A landscape with many valleys, sampled at points; each row gives a point and its height.
From any point a ball takes the steepest step (drop divided by distance) to one of its 2 nearest points. It stops when none of these is lower. Distance is the straight distance between rows; heights are no part of it.
k951: [ 16  10  -4 -11   1   5  -5  -5   2  11   0   3  -4  -5  12  17   6   0
  -3   0   5   3  -4  -2 -16  -2   1   9  -3  14 -12  -2   2  -1  -6]  (h 85.8)
k916: [-8 -7 21  6 11 -2  5  7 11 -6  1 -1  0  5 -7  3 -6 -7  5 -7  0  9  3  0
 -2  6  0  6  7  1  1 -2  3 -5 13]  (h 69.8)
k168: [  2   1 -11  -5  10   5 -13   2  -8  -1   7   9  17  11   5  12  17  10
   6  11   5   3  -9 -13   7  -6 -12   6  -3   6   1  -8  -9  -2   4]  (h 11.0)
k699: [ 10  -5   2 -11   6  14  -3 -15  -9   5   4  -1  15  -7   1  15 -10   0
 -11  -8  -4   3  -6   8  -6   4 -14   3 -10   3   1  10  13  19  10]  (h 62.6)
k865: [-12   5  11   8 -17 -10  13 -14   7  -1  -9  -1   4 -11  -6 -37   9  -3
  14  -2  13 -19   8   9  -2  -6 -10   2   8 -14  -3   6   7 -10   4]  (h 58.9)
k590: [ 14   7  11  -8  -6  -2  -5  16   5  -5   3  -9  -1  13   4   7   3  12
  10   3   7  10   0 -14   1  -9  17  11   6  21  -7   4 -17  -2   0]  (h 5.9)
k423: [ -7   3  -5  -5   8  -2 -12   0 -10   6   1   8   3   5 -10  15   5   0
   6  14 -12   5 -23 -15  -8   0  12 -10   9   6   7  -1   2  -4  -6]  (h 30.6)
k926: [ -3  -3 -10 -14   7   9  -6  -8 -10  20 -16  10  -5  -1  -3  26  -3   5
  -2   2 -12   0 -21  -4 -10   4   5  -8  -2   5  -7   2  12  -2  -7]  (h 32.1)
k383: [ -5   3   4  -7  -3  -5  -9  -2  -2 -13   5  -8  28   5  -1  -9   0  -2
   9   4  11  -4  -1   0   5 -10  -4   8   0   7   8  14   1   5  17]  (h 87.0)
k862: [-16  -7  -4   7  20  -6  -6  17  -4  10  -4   5 -18   1 -15  22 -18  -1
   0   2 -22   5 -10  -1   1  12  13  -8   0   2   6  -8   8   6  -4]  (h 47.6)
k733: [ -5   2   1   6   4  -5   4   9   5  -8  11   6  -4  -4   5  -6  -4 -13
  -6   1  -2 -11   5   5   8   3  -1   6 -11  -9   8 -11  -8  -6  -1]  (h 45.5)
k525: [  0   7   4   2  -6   1   4  11   6 -13  14  -2  19   3   6 -17  12  -2
  12  -2  18 -17   2  13  15 -10  -6   8  -1   4   4  -3  -9  -8   4]  (h 67.6)
k505: [  1   0  -6   2   1   0  11   5   4  15  -7   6 -22 -11   1  12 -10 -13
 -11 -12  -3  -6   9  10   0  10  -8  -3  -2  -8  -4 -11  12   0  -8]  (h 58.8)
k489: [-12  -2  -7  -8  -5  -1  12  -1  -4  18 -17  -8 -23 -22 -13   3 -22  -5
 -13 -18  -4  -9  11  16  -3  11  -2 -16  10  -7   2   8  13  16  -9]  (h 82.8)
k715: [ -9  -6  -7   3   5  -8 -17  12   4 -18   2   5   1  15  -7  -5   4   5
   2   9   3   0   1  -4  17   7  -3  18   4  -3  13   0 -14  -6  15]  (h 81.3)
k621: [  6   6   7 -20   8  11  -5 -10 -14  11  11  -2   2 -16   0  18  -9  -1
   0  -4 -10 -10 -19   2 -11  -6   2   1 -10   8  11   1   4  12  -2]  (h 22.8)
k593: [ 15   3  12  -5   4  11   4   0   6  -1   0  -3 -19  -4  -1   4  -8  -4
  -6 -16   6   5   2  14   0   8  -4   7   0   2   2  -1   8   7   8]  (h 37.3)
k662: [ 13  12  -8  -1 -16   5  -5 -14 -19   9   2  -1   8  -8  -4  -9   2   6
 -20  -7  -3  -6   7  17  -3  -4 -15   0   4   8  14   9  16  18  -2]  (h 62.0)
k441: [ -2  -2  16  -1  16  -3   0   3   2  -5  14   3  16  -5   2  15  -1  -9
  12   4 -14   6 -17  -9  -1  -8   1  -4 -11  -4   2  -2  -5   0  -6]  (h 21.1)
k429: [-12 -12   2   3   3   5  -4  -6  -3 -10   4   3   9  -2  -4  -7  -3   3
   1   1  -7  -7  -7  -1   0  -1  -1  -2  -4 -13   9  -5  -2  -1   6]  (h 62.5)
k455: [ 10   6  -4   5  -5   3  -3  18  10  -8   8  -1  -8  10  -4 -10  -1  -3
  -3  -6  21   3  14  14  16   0  -2   9  10   8   7   2  -7   3   4]  (h 91.9)
k595: [  9   6  -1  -9  -9   0   3  -5  -1  -4   6  -4  22  -2  12 -10  -1  -4
  -2   8   9   2   3   2  -1 -14   2   0 -11   6  -4   9  -4   8  -3]  (h 50.3)
k879: [-11  -7   0  -3  -7  -1   8  -8  -3   4  -7  -4 -11 -17  -8 -13 -12  -3
   2  -9  -9 -11   4   1  -2  -2   7 -18  -2 -16  -3  -1  -2  -1  -7]  (h 69.4)
k758: [ 25  10   6 -21  -6   8  -4  -9   5   2  -1 -12   5  -9   5  -7  -3  -4
  -7 -12  12  -9   6  10   2  -2 -14  15   0   5   4  10   3   0   1]  (h 75.9)
k470: [ -2   0 -22   2   2   0  -1   4  -4  21 -15   7 -21  -5  -9  17 -10   0
 -13   2 -13   6  -3   2   1  13  11 -13  -1   2  -6  -6   9   8 -14]  (h 47.0)
k779: [ 20   0   6 -10   3  16   6 -10  -2  11   4  -4 -17 -20   5  11  -5   0
  -9 -11   3  -4   2   9  -3  -2  -6  -1   1   1  -2  -6   1  14  -6]  (h 24.2)
k481: [  2   9  -2  11 -13  -6   1  14   6 -10  14  -4  13   9   5 -15   6  -1
   2   5  17   2  15   0   8 -11   7  -7   4   3  -5  -2 -17  14  -8]  (h 54.9)
k82: [-15  -4   3   5   7  -3  -6   2   2 -16   2   4   6   6   0 -10   4   1
   9   2  -4  -9  -3  -2   4   6  -1  15  -6   0   9   1  -6 -13  18]  (h 72.8)
k819: [ -3  -8  -5  15   2  -6  -4   9   1   5   1   0 -25   3 -13  12 -12   8
   7  11 -16  17  -4 -27   8   7  20 -17   4  -5  -4 -12 -14   2 -19]  (h 61.4)
k936: [ 12  -7   6 -10   0   9  -2 -10  -1  -4  -1  -6  -3  -3  -8   0  -6   4
  -5  -9   4   6   3   8   0   3 -10  -3   3 -11   3   4   2   7   5]  (h 51.0)
k42: [  4  -2 -12   9   6 -10 -11   8  -7  12   6   6 -20  -8  -5  12 -18  -2
  -1  11 -12  18  -5  -9   2   2  12 -18   7  -2  -3 -12  -7  13 -21]  (h 56.9)
k87: [ -1  16  -1   4  -1   0   1   9  -1  -2   4  -3   8  11   6  -5   5  -5
  -9   0   8  -3   2  15 -11   3  -2   8   1  12   3   1  12  -5  15]  (h 71.1)
k419: [  1   0 -12   3  -1   5  -4  -6  -9  18  -5   9  -2   0   4  15  -2   0
 -12   0  -8   3  -3   4 -10   6   2 -10  -7   5  -4  -4  14  10   0]  (h 40.3)
k352: [ -2 -11   2  -7  17   1  -2  -1  -3   1  12  11   5 -12   2  15  -9  -6
   0   3 -20  -3 -17  -5   6  -1   0  -7 -19  -6   6  -8  -5   6 -10]  (h 10.5)
k331: [  3 -10  -6 -10   3   9  -2  -9 -12  10   7   7   9 -23   1   7  -3  -2
  -8  -2 -18  -5 -13  -3   2  -7   3 -16 -18  -7  -4   0  -2  12 -17]  (h 20.2)
k997: [-15   3  -2   6  -9   2   2  -1  11  -9  -8   0   2  15  -3 -20  10   0
   3  -7  14  -2   8  10  -3   9  -1  15   7   5   4   5   5 -14  17]  (h 54.0)
k791: [  4   8 -10  -6   6   7 -13  -3 -10   4  11  13  12   2   4  12  10   3
   8  15  -6  -2 -28 -15   2  -7  -4  -4  -6   5   7   0   1  -3  -8]  (h 21.9)
k373: [ -7  -7  -3   3  -5   0   0  -4   0   1  -9   1 -22  11  -5   3   1   8
   6  10 -12   7  -6 -22   5   9  17 -12   2  -7  -1  -8 -16 -12 -12]  (h 62.8)
k754: [-17   7   3   9 -19  -7  14  -2   8   0  -8  -5 -10  -4   3 -30   8  -5
  11  -1  11  -9  16  -2  -5   2   6  -3  11 -12  -8   0  -3 -16  -2]  (h 45.4)
k947: [  1 -10  18   1  -4   9   5  -7  12  -7  -8  -9   5  10  12  -7   7  13
  10  -8   4   8   3  -3  -2   4  10   3  -7  -3  -7  -1  -1 -16   5]  (h 60.2)
k770: [-12   7  -9  13   2 -17 -10  17  -3 -14  12   1   7  12   1  -4  -4  -7
   2   7   5  -1  -1   6  -1  -2  11   8   0  11  15   1  -5   3  14]  (h 47.5)
k479: [  7  -3 -17  -8   6  -1 -19  -7 -11  -2   6   6   7  -3  -5   0 -11  -3
  -8   7 -11   6 -13  -3   3   2   1   0  -8   1  10   7  -6  12  -2]  (h 41.1)
k825: [  0   4 -17   0  -6   2  -6  -7 -13   2   0   2   0   0   0 -13   3   1
  -6   2  -3 -12   3  10  -2   3  -3   4  -1   1  15   0   3  -3   4]  (h 41.8)
k344: [-18  -6   3   4 -14  -7   8 -20  -4  -1 -10  -4  -3 -17 -15 -27  -8  -7
 -13 -13  -5 -22   7  18  -1   4 -13   0   3 -13  10  16  11   9   5]  (h 43.1)
k893: [-13  -3   1  14  -9   5  19  -8  -2  -2  -2   1  -7 -18  -4 -17  -1  -4
  -3 -15  -2 -12  13  12   0  -4  -5 -13  -3 -17  -4  -2   4   6  -4]  (h 76.5)
k438: [ -5  -4  13   8   2   0   0   7   4  -2   0   4   5  19   5  15  12   9
  13  10  -7  13  -5 -21   1  -2  10  -1  -1   5  -6  -2  -9 -11  -1]  (h 32.9)
k443: [ -4   7  -7   2  -1  -5   3  10   0   1  -6   0  -8  10   1   2   3   1
  -1   3   4   6   6   3 -11   3   3   2  11   6   0  -1   7  -6   3]  (h 63.7)
k265: [-10   4   3  -1  -5 -13   2 -12 -11  -4   2  -8   8 -16 -12 -23  -9 -11
  -6  -3  -3 -14   2   8  -3   1  -7   0   3  -9  10  19   5  10   2]  (h 28.5)
k800: [  1   9 -13   7  -8  -7   2   1  -8   4   1  -2  -9  -5  -4 -13 -10  -7
 -13  -3  -1  -1  12  16  -7   4  -2  -4   0   1   8   2   8  11   1]  (h 51.6)
k782: [  1   6  -2   6   9  -2 -11  25   2 -12   9   0 -10  15  -3   2   6   5
   0   0   9   2   5   4  21  -1  -4  18   8  11  12  -8 -12  -4   9]  (h 87.9)
k242: [ -1  -3   7  -2 -14   1   1   1  18  -8 -13  -9  -3  12   5 -18   8   6
  14  -7  14   1  10  -5   8   1   6   8   2  -4  -6   2 -11 -21   6]  (h 74.5)
k551: [  8   6   8 -13   4  11   6 -12   5  12 -15  -9   0  -1   8   5  11   3
   6  -9   2  -8  -2   4 -10   5 -17  12   0   6  -1   0  17 -19   9]  (h 83.9)
k461: [ -5  -4 -15  15  -7  -3  -1   7   1  -3  -3   8  -4  12   2  -6   4   8
   1  14  -5   5   5 -18   0   1  11 -14  -5  -7  -5  -7 -10  -5 -13]  (h 54.3)
k840: [ 25   9  -1 -23  -1  -1  -5  -9   4   4   1  -5  11  -6   7   9  -2  -5
  -7   2  10  -2  -1   0 -10 -10  -4  13   1  12  -5   9  -2  10   2]  (h 81.8)
k190: [  9   8   6  -1  -2   3  12   1   9  12   0  -2 -24  -6   1   1  -8 -11
   0 -12   9  -4  16   5  -5   5  -1  -5   7  -6 -12  -7   2  -1  -8]  (h 64.8)
k120: [  1  -6  16   3   0   5   0  -4  12 -12  -1  -4  19  15   9  -7  18  11
  15   4  12   1   0  -5   7  -3  -5   8  -5   0  -8  -3  -7 -13   6]  (h 44.3)
k566: [ 11  10   6  -9  -6  12   0 -11  -4 -11  14 -12  20  -5   4 -18   0   4
  -6  -3  11  -1   6  12   9 -15  -7   8  -7   3   7  14  -2  12   4]  (h 60.0)
k696: [  7  -1 -10  10   1  -2 -10   2  -2  -6   0   2 -19   1 -10  -3   1   7
  -2   1   7  12  13   5   8   6  -5   0  20  -4   6  -6  -3   7  -1]  (h 43.5)
k214: [ -1  -9 -14  21  17  -4 -15   6  -7   3   9  14 -14  10  -7  22   0   5
   0  20 -16  21 -18 -18  12   3  13  -6   1   4   4  -7  -3   5  -8]  (h 66.5)
k695: [ -1  -6  -2   6  12  -9  -1   6   2   7   2   6 -10   2  -6  30  -9  -2
  -5   7  -6  19   0 -11  -3   1   2  -7   5   1  -8  -8   5  11  -6]  (h 58.2)
k860: [ -7 -20  -7 -11   9   1  -7 -10  -2   8 -17   3   2  -8  -7  12  -9   0
   0  -2 -17  -2 -10  -4   4   4  -4  -8  -8 -16   0  -2   3  -4  -3]  (h 4.8)
k708: [ -1   3  -8   4  -3   0  -8  13  -1 -11   0  -4   5  25   0  -7   4  10
   2   4  11   8   6  -4   2   4  16  14   0  17   3   4  -8  -7  13]  (h 12.9)
k496: [ 15  13  -2 -12 -11  12  -2  -3   5  -2   5 -10  23   2   9 -18   6   0
   0 -13  16 -14   3  14   9  -6  -9  13  -9   8   2  13  -1  -4   2]  (h 68.5)
k44: [  9   5   0   2   3   1  -2   1  -2   5   9   2  -6  -4   2  15   1   2
  -1   7   0  13  -1 -12 -10  -7  11 -12   5   4  -3 -10   0  11 -10]  (h 53.0)
k564: [  4  -4  -5  -8   2   1  -8  -8   0   0  -9   0 -12  -2 -10   4  -3   5
  -6   4  -3   6   0  -5   1   3  -3  -5  15  -6   2   3  -5   4  -4]  (h 54.4)
k702: [ -1   8   2   9 -10   0   9   4  14  -4   0   0 -23   3  -5 -24   5   3
  11  -6  14  -2  15   4   1   2  -2  -4  15 -12  -3  -5  -3  -9  -3]  (h 29.3)
k629: [-15  -6  15   5  16  -4   2  15   1   5  -9   1 -17   4  -9  23  -8  -1
   2  -1 -21  11  -6 -12  -1  10   9   3   6   8   0  -1   3  -4   8]  (h 53.9)
k177: [ -6  -3  -6   7   9  -4   3   7  -4   2   5   5 -19 -11  -2   4 -10  -9
  -8  -7 -10  -7   1  10   3   7  -4  -1   0 -10  13 -12   4  -1  -3]  (h 53.2)
k704: [ -1  -8 -11   3  -2   1   0  -6 -11  -4   3   4   5 -15   5 -11  -6  -8
  -7   1 -16  -5  -5  -4   3  -1   9  -7 -24 -11  -4  -5  -8   0 -13]  (h 29.6)
k253: [ 11   8 -15   9   0  -8  -8  11  -3   0   8   0 -12  -5   4   2 -11 -11
 -13   5   2  17   9  10   1  -2   4  -5   0   4  -4  -2   2  15  -2]  (h 59.1)
k163: [10  3 16 -8 10 -3  4  4  6 -6 14  1  7  1  2 10 -3 -7  5  7  0  4 -1 -9
  2 -6 -6  4 -1  3 -6 -4 -6  4 -1]  (h 32.2)
k30: [ -1  -1  -6 -10  -6   6   3 -18 -15   7  -5  -4  16  -8   8  -9   5  -3
   1  -1  -8 -10 -13   3 -11  -6  -5  -1 -21  -2  -3  10  10 -12  -1]  (h 70.2)
k697: [  1  -3  -7  10  10 -15  -6  18   4  -6   2   4 -15  10  -6   6 -10  -5
  -4  10  -5  12   5 -11   7   6  10   0  -2   4   1 -10  -9  -3  -5]  (h 48.6)
k522: [ 12   7   1 -13  -6   3   6  -5   1  11 -11  -6  -8   5  10   7  10   5
   4  -1  10  -4   1   0 -16  -1   2  13  11  15  -8   2   4 -15   2]  (h 89.4)
k113: [ -6   3  -5   1 -16   4  10 -19   0   7 -18  -4   1  -6   6 -26   8  -1
   2 -10   1 -20   8  21   2   3 -14   5  -4  -8   0  14  16 -18   6]  (h 76.4)
k714: [ -8  -9   3 -12  13   4  -5  -2  -1   7 -11   7   6   4  -5  22   0   2
   0   0 -12   2 -18 -11  -7  10   4   4  -9  -3  -4   2  10  -9   5]  (h 22.0)
k735: [  6 -10   5  -9  -1   2   0 -13   2   1  -9  -5   6   1   3   2  -1   6
   7   2  -3   7  -5  -8  -7   0   7  -4  -9  -6  -9   6  -1  -9  -1]  (h 72.4)
k835: [-13   1 -11  10  -8  -7 -10  15   6 -16   5   4  12  20   7 -14   7   1
   4   5   9  -8   2   2  11  -1  20  13  -4   7   6  -3 -10  -5  13]  (h 33.6)
k88: [ -4  -3   8  -3   3  -8  -3  -6  -3  -4   3  -6  17 -14 -10  -4 -17 -10
  -7   2  -2   1  -4   6  -7  -4  -4  -9   1  -2   0  14   7  14   4]  (h 10.0)
k384: [ 12  -5 -11  -8  -5   7   8 -12  -9  17  -7   4   8 -16   7   5   4  -3
 -11  -4 -11  -5  -1  -1  -6  -7  -8 -14 -18  -9 -17   2   5   5 -18]  (h 28.1)
k536: [  7  -1  24 -10   9  -7   4  -4   5   2   2 -10   1  -3   5  17  -5  -1
   8   1  -6   7 -10 -15 -11  -8  11   5   2  10  -9   5   0   0   3]  (h 43.0)
k324: [-13 -13  -9  -1  -3   0   3 -10  -3   0 -14   0  -6  -8 -12 -16 -10   1
  -7 -12 -10 -11   0  10  -2  11  -3  -4   3 -13   8   6   6   5   8]  (h 58.1)
k286: [ -5  -2  -5  -3 -10   8   7 -16  -5   7 -13  -2   4  -3   8 -16  14   7
   9  -3  -2 -16  -3   9  -2   0  -9  -2  -8  -9   0  -2   7 -18  -1]  (h 77.0)
k51: [ 14   4 -12 -14   1   2 -13 -20 -17   6  -4   2  24  -9  -4  -3  -1  -2
 -13   2  -1  -2  -6   1  -1  -4 -18   0  -6   1   2  15   4   8  -2]  (h 43.7)
k960: [ -2  -3  13  -4  -4  -7  -2  -3   9  -9  -1 -11  15   3  -2 -11  -2  -2
  11   5   3   2  -3  -7  -5  -3   8   4  -2  -4  -2  14  -5  -7  10]  (h 81.9)
k57: [ -1  -1  20 -13   5   3  15  -2   0  16 -12  -6 -17 -11   1  21 -11   3
   3 -11  -1  -2  -3   0 -14  -1   5  -5   8   5  -8   1  12   9   3]  (h 71.2)
k579: [  2  -6  -8  11 -11  -7  -2   4   5 -10   4   4  11   8   2 -10   0   1
  -3   9   4  11   7  -7   4  -7   7 -11  -3  -7  -5  -1  -9   9 -11]  (h 43.9)
k351: [  3  -3   0   2   2  -9  -2  16  16 -11   1   6  13  14   5  -4  11  -5
   9   3  16  -7   6  -7  19  -3  -9  12  -3  -3  -4  -3 -17 -18   3]  (h 50.4)
k906: [ -6   2  14  12 -15   7  13  -7   3  -9  14  -6   4 -11   1 -21   3   1
   4  -9   9  -8   7   7   0  -9  -5  -6  -4  -9   2  -1   1   7  -1]  (h 82.4)
k921: [  6   1  -4  -6  -5  -2   4   6   8 -10   8   3  20  -1  14 -14  11  -6
   7   0  11 -13   2  -4  16 -10  -8   5  -7  -4  -3  -6 -16 -15  -9]  (h 60.1)
k391: [-12  -5   7  -7   5   6  14  -1   0  15 -18  -4 -10 -13 -10  13 -16   1
  -3 -17  -6  -7   1  13  -6  11  -1 -11   7  -2   0   8  19   9   2]  (h 77.4)
k988: [ 3 -5 -1  1  2  8 -2 -6  4 -6  3  4 19  9  7  0 12  6 -4  2  9  7  2 -2
  3 -1 -8  7 -4  0 -2 -3 -1  0  7]  (h 27.0)
k62: [ -6   6   5   2  -7  -3   0  -5   3  -7   4   0  23   0   3 -18   3  -5
  -5  -4  11  -8   2  15  -3   0 -14  12  -2   4   8  13  11   2  14]  (h 79.2)
k532: [-10   4   3  10  -4  -8   1  18  13 -15  -4  -1   9  24   0  -8  16   4
   7   1  20   3  10   1   1   2   0  15  12  15  -1   6  -4 -11  14]  (h 35.9)
k858: [ -8   5   1  -1  -5  -4   9  -1 -10   6   2  -4   9 -11   2 -13  -3 -10
   2   0  -8 -11  -9   7 -11  -5   3  -7 -11  -1   0   4  11  -4  -1]  (h 64.5)
k431: [ 14   6  12  -6  -5  -3   3   6   9  -1  -4  -7   6  17   6   8  15  10
   9   7  24   2   1  -9   2  -8  -3   5  13  12 -12   2 -10  -9  -2]  (h 26.1)
k642: [ -7  -6   2  16   6  -8   6  10  21 -13  -3  10  -2  15   0   4  16   3
   2  13   3  -1   8 -15  17   6  -8   8  -1  -7  -5 -12 -15 -10   3]  (h 36.4)
k269: [ 10   2   1  -3 -11   5   2   5  14  -8   1  -3  -4   1   5 -17   6  -1
   1 -10  18  -4  10   7  12  -1   1   8  -2  -2  -5   6  -8  -6   0]  (h 85.0)
k155: [ 15   2   4 -10  -1  11   1 -12 -11   7  13  -6   1 -13   7   7  -6   3
  -6  -1  -5   1  -3   4  -8 -12   5  -8  -7   3   2  -2   2  23  -6]  (h 12.4)
k115: [ -5  -8  15  -8   5  -3   4  -2   4   4 -10  -3 -11  -1  -9  10  -6   5
   5  -4  -5   4   0  -8  -4   3  -1 -11  15  -6  -8  -1   6   2  -3]  (h 63.6)
k58: [ -3   7  13  -3   7  -2   5   6  13  -3  -8  -1 -12   6  -9  -3  -5  -9
   0  -8   8   0   6   7  -2  11 -12  13  10  -3   5   5   7 -11  13]  (h 78.4)
k319: [ -5  -4   7   1   3  12   7  -2  -5  -4   7  -1  -2  -1   6   4   7   9
   3  -1  -9   0  -2   2  -5  -2   4 -11  -2  -4   3 -11   1  -2  -2]  (h 52.7)
k720: [ 15   9   0  -9  -8   0  -1   4  -1  -2  10  -2  22   8  10  -3  13   4
   5   7  17   1   5  -1   3 -17  -5  -1   8   9  -8   3  -9   0  -7]  (h 40.2)
k107: [ -1   0  -2   8  19   3   0  11   2 -10   6  12   1  12  -1  13  16   7
  -2  15  -1   4  -4  -8  15   4 -13   8  -4   3  -1 -14  -8  -7   2]  (h 23.2)
k219: [-10 -14   0  21   4  -2  -1   3   3  -9   2   7 -13   7  -8   3  -2   8
  -1   3  -5  15   4   1   5  10   4  -2  14  -8   5 -10  -3   6   7]  (h 28.8)
k741: [ -6  -5   9  16  -6   8   5   5   6  -9   6  -1 -12   5  -3 -11   7  12
   9  -4   6   8  13  -1   1   5   4  -3   9  -9  -3 -10  -5   0   2]  (h 6.1)
k371: [ -6   3   2   8  -4  -7   2   9  11 -16  10   1   3   8  -4 -10  10   7
  13   6  13  -4   9  -5  13 -10   0  -4  17   0  -1  -7 -17  -2  -4]  (h 64.7)
k737: [ 12   9 -12   8  -1 -12  -5  18   6   0   2  -2 -11  12  -3   4  -2  -6
  -2   8  11  13  10  -1  -1  -3   5   6  10  10  -3  -6  -7   3   1]  (h 56.2)
k535: [-19  -8  14  14   9  -4   9  13  13  -2  -6   3 -13  12  -2  13  -2  -6
   3   0 -11   9   3 -11   3  14   9   9  -5   0  -3  -6  -1 -13   7]  (h 60.8)
k716: [  7   4  -3  -4  -2   1   9   3   5  18  -6   2 -27  -7   6  15  -2  -1
  -2  -5   1   1   6 -12 -10   2  10 -11   6   3 -17  -6  -5  -1 -13]  (h 70.3)
k783: [  2   3 -18   9   0  -3   3   8  -6   0  12  11  -4  -8   6  -3  -3  -5
  -7   8  -6  -5   3   3   3  -2   3  -8 -15  -8   0 -10  -7   1 -17]  (h 37.4)
k106: [-17   6   5   6  -8  -9  13   1  -2  -1   2  -2  -1  -2   1 -16   3  -3
  12   5  -3 -12   1   0  -8  -5  10  -6   5  -6   4  -3   4 -11  -2]  (h 57.0)
k541: [ -4   9  11   2   7   1  -1  16   6  -7   0  -4   9  21   2   9  15   5
   4   1  15  11  -1  -4   0   0  -9  18   9  17   1   1   3 -10  14]  (h 49.7)
k54: [ 12   1   6   0   2  -3  -6   9  -3   2   8  -1  -4  10   1  14   1   6
   8  11  -7  12  -9 -24   2  -5  23   0   4  12  -2  -2 -17  -3 -11]  (h 21.3)
k646: [ 14   0  -1 -14  -7   2   0 -22 -13  10  -7  -2  16 -19   4   6   5  -5
 -17  -2  -7  -9   0   2  -6  -7 -22  -5  -6   0  -7  12  13  13  -8]  (h 36.2)
k685: [ -7  -8   3  12   0 -12   0  -3   2  -6   5   3   8  -4  -6  -2 -13  -7
  -1   4  -7  14   3  -5  -3   2   8 -10  -4  -6  -3   9  -2  15  -1]  (h 28.7)
k148: [ -5   9  -9   3 -17   6   8 -11   6   5 -19  -8  -5   6   6 -22   9   0
   2  -8   9  -7   7  13  -8   4   1   6   8   3   0   7  13 -15   7]  (h 66.9)
k953: [  7   9  -8 -12   6   2 -11   0 -13   3   7  -3   1  -4   4   3  -2   0
   1   0  -6  -9 -10   4  -3  -6  -1   4  -7   3  11   1   1  -1   0]  (h 31.6)
k236: [  1  -3 -20   5   3  -5 -11   3 -14  11  -2  -1 -26 -10  -7   6 -15   3
  -7   2  -7   7   0   3  -7   7  11 -17   8  -3   1  -5   5  15 -10]  (h 52.0)
k837: [  5  -9  -7  12  20  -4 -14  11  -4   0   2  10 -13   7  -7  30  -3   3
  -5  10 -12  24  -7 -10   7   7   0   6   0   6   1  -4  -2   9   5]  (h 62.7)
k968: [-12  -4  -7   8   9 -10  -9  10  -3   0   7   5  -1   4  -8   5  -9  -1
   1  10 -16   3 -11  -4   1   3  10  -4  -1   2  15  -5  -1   2  -3]  (h 39.7)
k569: [ -1 -11  16 -12  14   6   3 -12   0   2  -2  -3  19  -5   5  12  -9  -1
   0  -7 -10  -2 -12   3  -2   4 -14  -1 -12  -8  -3   2  10   3   9]  (h 70.5)
k929: [ -6   2   3   8 -13  -1   8  -2  -3 -17  17  -1  23  -9   4 -25  13  -5
   6   2  11 -10   8   6   7 -21  -7   2  -3  -5   0   2 -12  10  -1]  (h 75.5)
k475: [ -1  -1   9   0   0  11   9   5  -1   6  -2   3 -12  11  14  14  16  11
   6   3  -1   2  -5  -7  -8   2   7   0  -1   6  -8 -13  -6 -13  -4]  (h 43.6)
k643: [ -8 -11  11  -9   8   7   7  -9   1  13 -16  -6   3  -6   4   9  -2   3
   3 -12  -4 -12  -7   7  -3   5 -14   1  -4  -8  -3   2  16 -14   4]  (h 77.9)
k698: [  4  10  -5   2  -3   3   3  -1  -9  17  -7   2 -11  -4   1  20  -3   4
  -9   1  -2   9   0   0 -18   1   6 -10  16  12  -7  -5  14  15  -5]  (h 46.9)
k838: [  8  -1  -3  -2   1   4  -5 -19 -13   0  -1  -1  19  -8  -3  -4  -3  -2
 -17 -10  -3  -2   3  14   1   4 -25  -1  -1  -2  10  12  21  17   9]  (h 53.7)

Where does a ball stop that starts at each point below?
k951 | k590
k782 | k590
k906 | k168
k190 | k352
k391 | k155
k489 | k352
